Points on a hilly landscape, in no order, each with its height.
A ball rolls from a point to the lowest of its 2 nearest points, and stops where none of them is lower. Distance is the straight distance between rows; heights are no part of it.
Q_521: [ 10  13  14  24  32  13  15 -10 -20   6  -9   0  -4   3 -16 -23  27   9
  -7  10 -32  21   5  16  14]  (h 25.0)
Q_752: [ -1   5  45   0   2  11  13  -5  17  38  -6  21  -5 -15 -25   3  -5  -8
 -18   1  22   2 -23  11   9]  (h 43.9)
Q_915: [  1  15  16   7  21  -5  12  10 -24 -12 -34  -4  22 -11   5  16  14  10
   1  -6 -17  -8   1 -14   2]  (h 56.8)
Q_777: [-10  23  12  -7 -11  -2   4 -22  37  33 -17   0   4 -10  -7 -30  28  18
  -8   6  -3  50   7  20  14]  (h 38.9)
Q_436: [ 14   1 -40  30  -9 -11  -4  40 -10 -17  -7  -8  -2 -19  20  21  -9   6
   4   9   4 -26   8 -15   2]  (h 45.9)
Q_465: [  7  18  -3 -40   5 -14 -18   8  25   4   3  17  -2   6  -4 -14  -3  -5
 -31 -34  -3  -5 -27 -19 -10]  (h 31.1)
Q_814: [  8  -4 -12  -1   8  11 -22  17   0 -24  10 -33   4   6   8   1  25  -9
  -8  -8 -29 -14  29  17 -15]  (h 32.5)
Q_255: [ 10 -34 -20  -3 -14   7 -13 -23  -3   0   2 -27 -27  11   4  -1  15 -11
  18  26 -12  10  15  10 -27]  (h 37.2)
Q_931: [ -9   1 -15  17  -5 -12   1  11   5 -22  -4   1  14  37 -18  -3   4  22
   8  -6  15   4 -11  -4   1]  (h 47.2)
Q_5: [-11 -20 -24 -11 -20  14   1   1  19 -13   2  -3  -4  12  28  24 -24 -29
  16   1  12 -22   6  16 -14]  (h 49.2)
Q_813: [ -5  -7  25 -21   3  -2  -2  23   0   9   7   3  -9   5  -2   3  -9 -10
  -3 -30  39 -24   5  14 -23]  (h 35.9)
Q_396: [ -2  -7  -5 -24  -9   0 -19 -11  10 -34   7 -29  -1   4  15  24  23 -15
   1   8 -35  -2  21   1   2]  (h 28.2)
Q_381: [ -8   5  -2 -18  -1  12  -4 -39   5  26   0   1  -8  -1  -7 -17   1 -14
  -3   4 -23  32  18  22  -7]  (h 24.4)
Q_401: [ 11  22  28  10  13 -23  21   7 -23  15   2  11  14 -13  -8 -11 -21  15
  -8   5  12   9  -1 -16   8]  (h 51.8)
Q_160: [-14  -8  -9 -14  -2   6  -2 -45  -1  20   7  -2  -3   5   4  11 -22 -27
   7  13 -12   8   3  15 -15]  (h 16.7)
Q_148: [ -7  12  29 -15  -3  -4  -1   7  15  30  -6  24  15 -24  15   1 -36   9
 -10 -30  -5  12   0   1  -2]  (h 31.5)
Q_94: [ -6  25  29  29   8   9  15 -12  11  29  -6  -4  10 -10  -5 -26  13  13
 -10   8 -14  39  13   3  18]  (h 33.7)
Q_72: [  2  26  -4  -6   1 -15   1 -35  23  39 -20  18 -13   2 -12 -11  13  12
  -7  -4 -20  42 -19  12  16]  (h 37.9)
Q_485: [  8  -4  18 -32  -8  -5 -26 -13   7 -31   1   1  -6  -9 -15 -19  29   6
 -18 -14   2  12 -21 -10  16]  (h 40.3)
Q_891: [-11  11 -29  -3 -14  -3  -1   3  19  -1   7  36 -13  11 -18  -3 -20   1
 -11 -15  29  -3 -33 -13  12]  (h 33.2)
Q_397: [ 10  15   0 -17  18   3  -6 -22 -13 -12  -3 -11  -1 -11  -9 -29  31   4
  -5 -12 -34  15  11  19  11]  (h 32.4)
Q_802: [-17  -5 -23 -23   7   6   5  17  32 -13   7   3 -11  29  12 -10 -27  -5
   5 -23  18 -10  -2  -1 -28]  (h 25.2)
Q_974: [  7   3  -3  45  14  12  13  20 -41   1  -4   7   0 -35  32  -6   3  -5
   8  18   6 -18   0 -11  19]  (h 67.3)
Q_997: [ 16  -7  25 -32  -7 -17 -12  -5  13   7 -13   7 -12 -15 -33 -26  25  -5
 -29 -11  14  16 -27  -1  -3]  (h 44.3)
Q_154: [  1  22 -17  15   5  -9  10   4 -36 -10  -3   8  15  16  17  -3  15   8
  22 -13  16 -28  -9   0   7]  (h 60.5)
Q_901: [-12 -14  -2 -27  -6  11   9 -20   7  12   1  13 -24  -8   2   0 -40 -33
  13 -14  14  -1 -11  15 -18]  (h 9.8)
Q_981: [ -5  14  11   5  -7  15   7 -29  13  28   3   9   3 -19 -17  15 -13 -10
   0  -5 -11   3 -20  17  20]  (h 36.4)
Q_123: [ -2  -6  -7  33   5  26   9 -15 -15   4  22 -11  -4   9  -6  -6   3   3
   7  19 -21  -4 -12  17  18]  (h 42.0)
Q_849: [ -3  26 -33  16  -5   1  21  -1   5 -24  -9  -1   0  28 -18  -8  13  23
  24   5  16   0  -3 -18  24]  (h 50.9)
Q_252: [ -2  -1   8  34  -3  14  23  -6  -4   0  39   1  -9  13 -16 -16 -12   4
   9  21  14 -17 -19  10  20]  (h 48.2)
Q_701: [  8  -3   5  42  24  19   6   0 -17   7  -6 -19   3  -8  -5   4  19  -8
   0  16 -23  -6  11  13   6]  (h 34.5)
Q_344: [-19 -19 -22 -37  -2   6   4 -12  18  -9   6 -17 -13  13 -12  -6 -33 -24
   7 -14   1   4  -8  -7 -23]  (h 19.2)
Q_566: [ -2  -3  30  35   4 -12  29  11  -8  -6  28   3   3  25 -19 -23  -6   9
 -17  18  40  -4 -15   2   9]  (h 53.6)
Q_671: [-12   4 -17   6 -12  -3   9  14  22 -11   9  34  -8  29  -5 -14 -21  10
  -1   1  52  -1   4 -12  15]  (h 40.4)
Q_147: [ -1 -20 -15  12 -13 -13   0   5 -17  31   7   5  -6 -10  22  30 -21  -6
   7  19  -5  -1  10  18  -8]  (h 50.8)
Q_409: [ -2   0  15  14   6  -1  -5  -2  -4 -21   3 -15   7  10 -21 -18  30  19
  -6   7   8  -1  -8 -17   8]  (h 41.6)
Q_300: [ 10  17 -19 -38   6   6  -8   4  34 -26   0 -10  -1  23   5 -26  10  14
 -13 -30 -17  -2 -27 -22 -10]  (h 35.7)
Q_610: [-10  14   1 -21   2 -13  -1   6  13  15  -3  39  -5 -12 -14   0 -33  -7
 -23 -28   4  -8 -25   0   1]  (h 23.4)
Q_143: [ -1  -8   0  19   9   4 -16  18 -11  11 -12   5  21 -22  24  10 -10   8
  -4   3 -36   6  20  10  -5]  (h 50.4)
Q_911: [ -5  -8   5 -40  10 -10  -5  29  15  -2   8  -6  -9  14   3   6 -11   2
   3 -25  -8  -5   6   9 -34]  (h 30.6)
Q_703: [ 12   5   1 -27   0 -12 -12 -16  -3 -45  15   1 -13  -6  -8 -11  42   4
  -8  -6  -9  13  13  20  22]  (h 36.2)
Q_735: [ -8  18  -7 -32  -6   4   2 -23  20   6   2  -2  -1  -9   2  24 -21 -18
  -7 -16 -20  -7 -21  -5   6]  (h 29.9)
Q_766: [ -3 -31  15  -8 -17  -4 -12  18  10 -15  -6  -5 -14  15  -9  11  15  14
  14   5  28  -7  16 -10 -13]  (h 25.5)
Q_668: [  2 -25   4  17  -7   7   0  38  -7   2   7  14 -23 -18  10   7 -19 -15
  -2  12  39  -7  20   5 -19]  (h 51.2)
Q_221: [  1  -7  10 -28   7   2 -12  -7   6  -4 -14 -11   8  -9  15  -4  -3  19
   6  -1 -49  39  15  -2 -13]  (h 53.4)
Q_623: [  8   3  32 -12   3 -15   2   7 -10  20  -5  11   6  -9 -20 -21  -6  10
 -23 -22  20  15 -22 -24  -7]  (h 48.5)
Q_839: [ -2  -1  24  -4  14  10 -14   1   0  15  18  16  10 -18   0  -9 -27   3
 -18 -21   4   1  21  -9  -3]  (h 36.8)
Q_796: [  1  25  13  -2   7 -20   1   4 -31 -15  -6  -9  30   4  10   4  11  13
  -3 -16   8 -21  -2 -31   3]  (h 58.6)
Q_657: [ -4  10  41 -25  -3   3  -6  -4  30  23 -18   5   4 -21 -23  12  11  -2
 -19  -9   8  17   2   3  14]  (h 48.7)
Q_572: [ 10   3 -31  49  14  13   6   1 -31 -13 -10   0   0  -3  31   2  14   1
  18  21 -10 -12   7 -14   0]  (h 69.1)
Q_754: [ 19 -13   4  32   6 -10 -10  37 -22  -6 -10 -17  10 -15   1  13   9   1
  -7  15   8 -14  18 -18  -9]  (h 40.5)
Q_261: [ -6 -29  28 -10  -5  -7  -8   2   3 -20   2   9   2  12 -30   3  24  10
 -12  15  15  16  -1  -3  -2]  (h 34.6)
Q_904: [ -1  -3   6  12   2  -5   2  15 -15   5  14  13   4  -7  -1  18  -7  12
   7  10 -11  -5  10   9  -2]  (h 46.6)
Q_707: [ -3  19 -24  -7  10   1  28 -32 -10  -6 -17 -15  -1  -6 -15  10  -2  -8
  14  15 -24   1 -34  -4  12]  (h 23.5)
Q_812: [-10  10 -11  -1  14  10   7 -38 -18 -12 -29 -17   6 -12  14  18   8 -15
  22  11 -34  -6  -2  -7  11]  (h 14.2)
Q_675: [ 29  -7   1  17   4  -2 -30  29 -12  -2 -12 -25   3 -11   0   2  21  -6
 -31  -5 -17 -12  25  -2 -15]  (h 37.3)
Q_283: [  6  11 -20  -2 -14   8  13   4   0   5  22  -4 -13   8  -2   4 -19  -9
  31  -8  14 -26   0   4   7]  (h 52.1)
Q_601: [  1 -25 -12 -20   1   2 -12   7   7   0   1 -10  11  -5  25  11 -29   1
  -5  -4 -43  10  14   5 -18]  (h 52.9)
Q_238: [  3  34  32  10  14 -10  28   9 -16  20 -22  11   6 -13  -6  16   5  13
   4   9 -10  16   5  -5  11]  (h 54.4)
Q_61: [  5   7  30 -31  -3   3  -3   4  12   6 -17 -12   6 -24  -3   4   8  17
  -4 -15 -24  12  -1  -8  -1]  (h 51.4)
Q_474: [ 10 -13   1  53   0 -23  12  23  -9  -9  19   1   8  26  -1 -19   7  10
  -6  32  43  -4  16  -7  -2]  (h 58.1)
Q_568: [  7  27 -42  -5 -11  -1  19  -2  25  -7   1 -15   7  25  11  -3 -11   8
  28  -6  17 -18  10 -12  12]  (h 53.3)
Q_281: [-15   9 -23 -13  -5   6   4 -26 -15  11  15  -2  12 -13  14  10 -33 -18
   5   3 -25  -6   3   8  13]  (h 24.3)
Q_621: [-13   3 -25  13 -14 -11   2  16 -13   1  17  13  20  -2  19 -16  -9   8
  13 -13  35 -29  -9   9  28]  (h 62.7)
Q_713: [-21 -28  -8  23 -13   7   4  22  10 -10  10  27  -7   9   0  -1 -19   4
  15   9  37  -5   2   0  -1]  (h 46.2)
Q_95: [  4 -41   7 -11  -8  19 -25 -20  -4   5  11   1 -19  15  15  13  17 -24
   8  17   5   2  20   6 -27]  (h 41.9)
Q_112: [  3  28 -13 -18  12 -21   4 -35  -5   7 -23   7 -13  -2 -28  -7  17   1
  -9   4 -26  22 -34  -3  10]  (h 31.7)
Q_392: [ 19 -19  -5  10 -11  -6 -16  41  10 -17  -7 -29  16   7   1   7  10  14
  11  -4  15 -12  12 -13 -18]  (h 33.8)
Q_365: [ -7 -38  -1  -6  -7  31 -25   5  15 -23  -5   0 -12  15  27  26  -1 -23
   4   4  14  -2  17  -1 -33]  (h 46.1)
Q_236: [ -4 -11 -11  45 -15  -2  -1  18 -28  -7  15   3  22 -12  23 -12   5   4
  10   8  24 -23  -5 -11  22]  (h 65.0)
Q_26: [ -1 -23  30  17   2   0  -4  17  -6  16   5  22  -4   1  -7  28  -3 -10
 -11  16  15  -3  19  20  -7]  (h 51.3)
Q_21: [  4  -3 -13 -10  -8  -5   0 -19  -4  -8  -4 -22   5   3  25  24   8  -3
  25  12 -25  -8  -2 -11  -2]  (h 22.3)
Q_776: [  8  -9 -26  13 -17  -4  -3 -25   0  -1  11 -21 -10  20   7  19  13 -11
  13  36  -2 -10  -2   0  -9]  (h 30.7)

Where does a ball stop that starts at each point below?
Q_657 -> Q_160
Q_568 -> Q_766
Q_974 -> Q_521
Q_365 -> Q_812
Q_401 -> Q_521
Q_474 -> Q_521
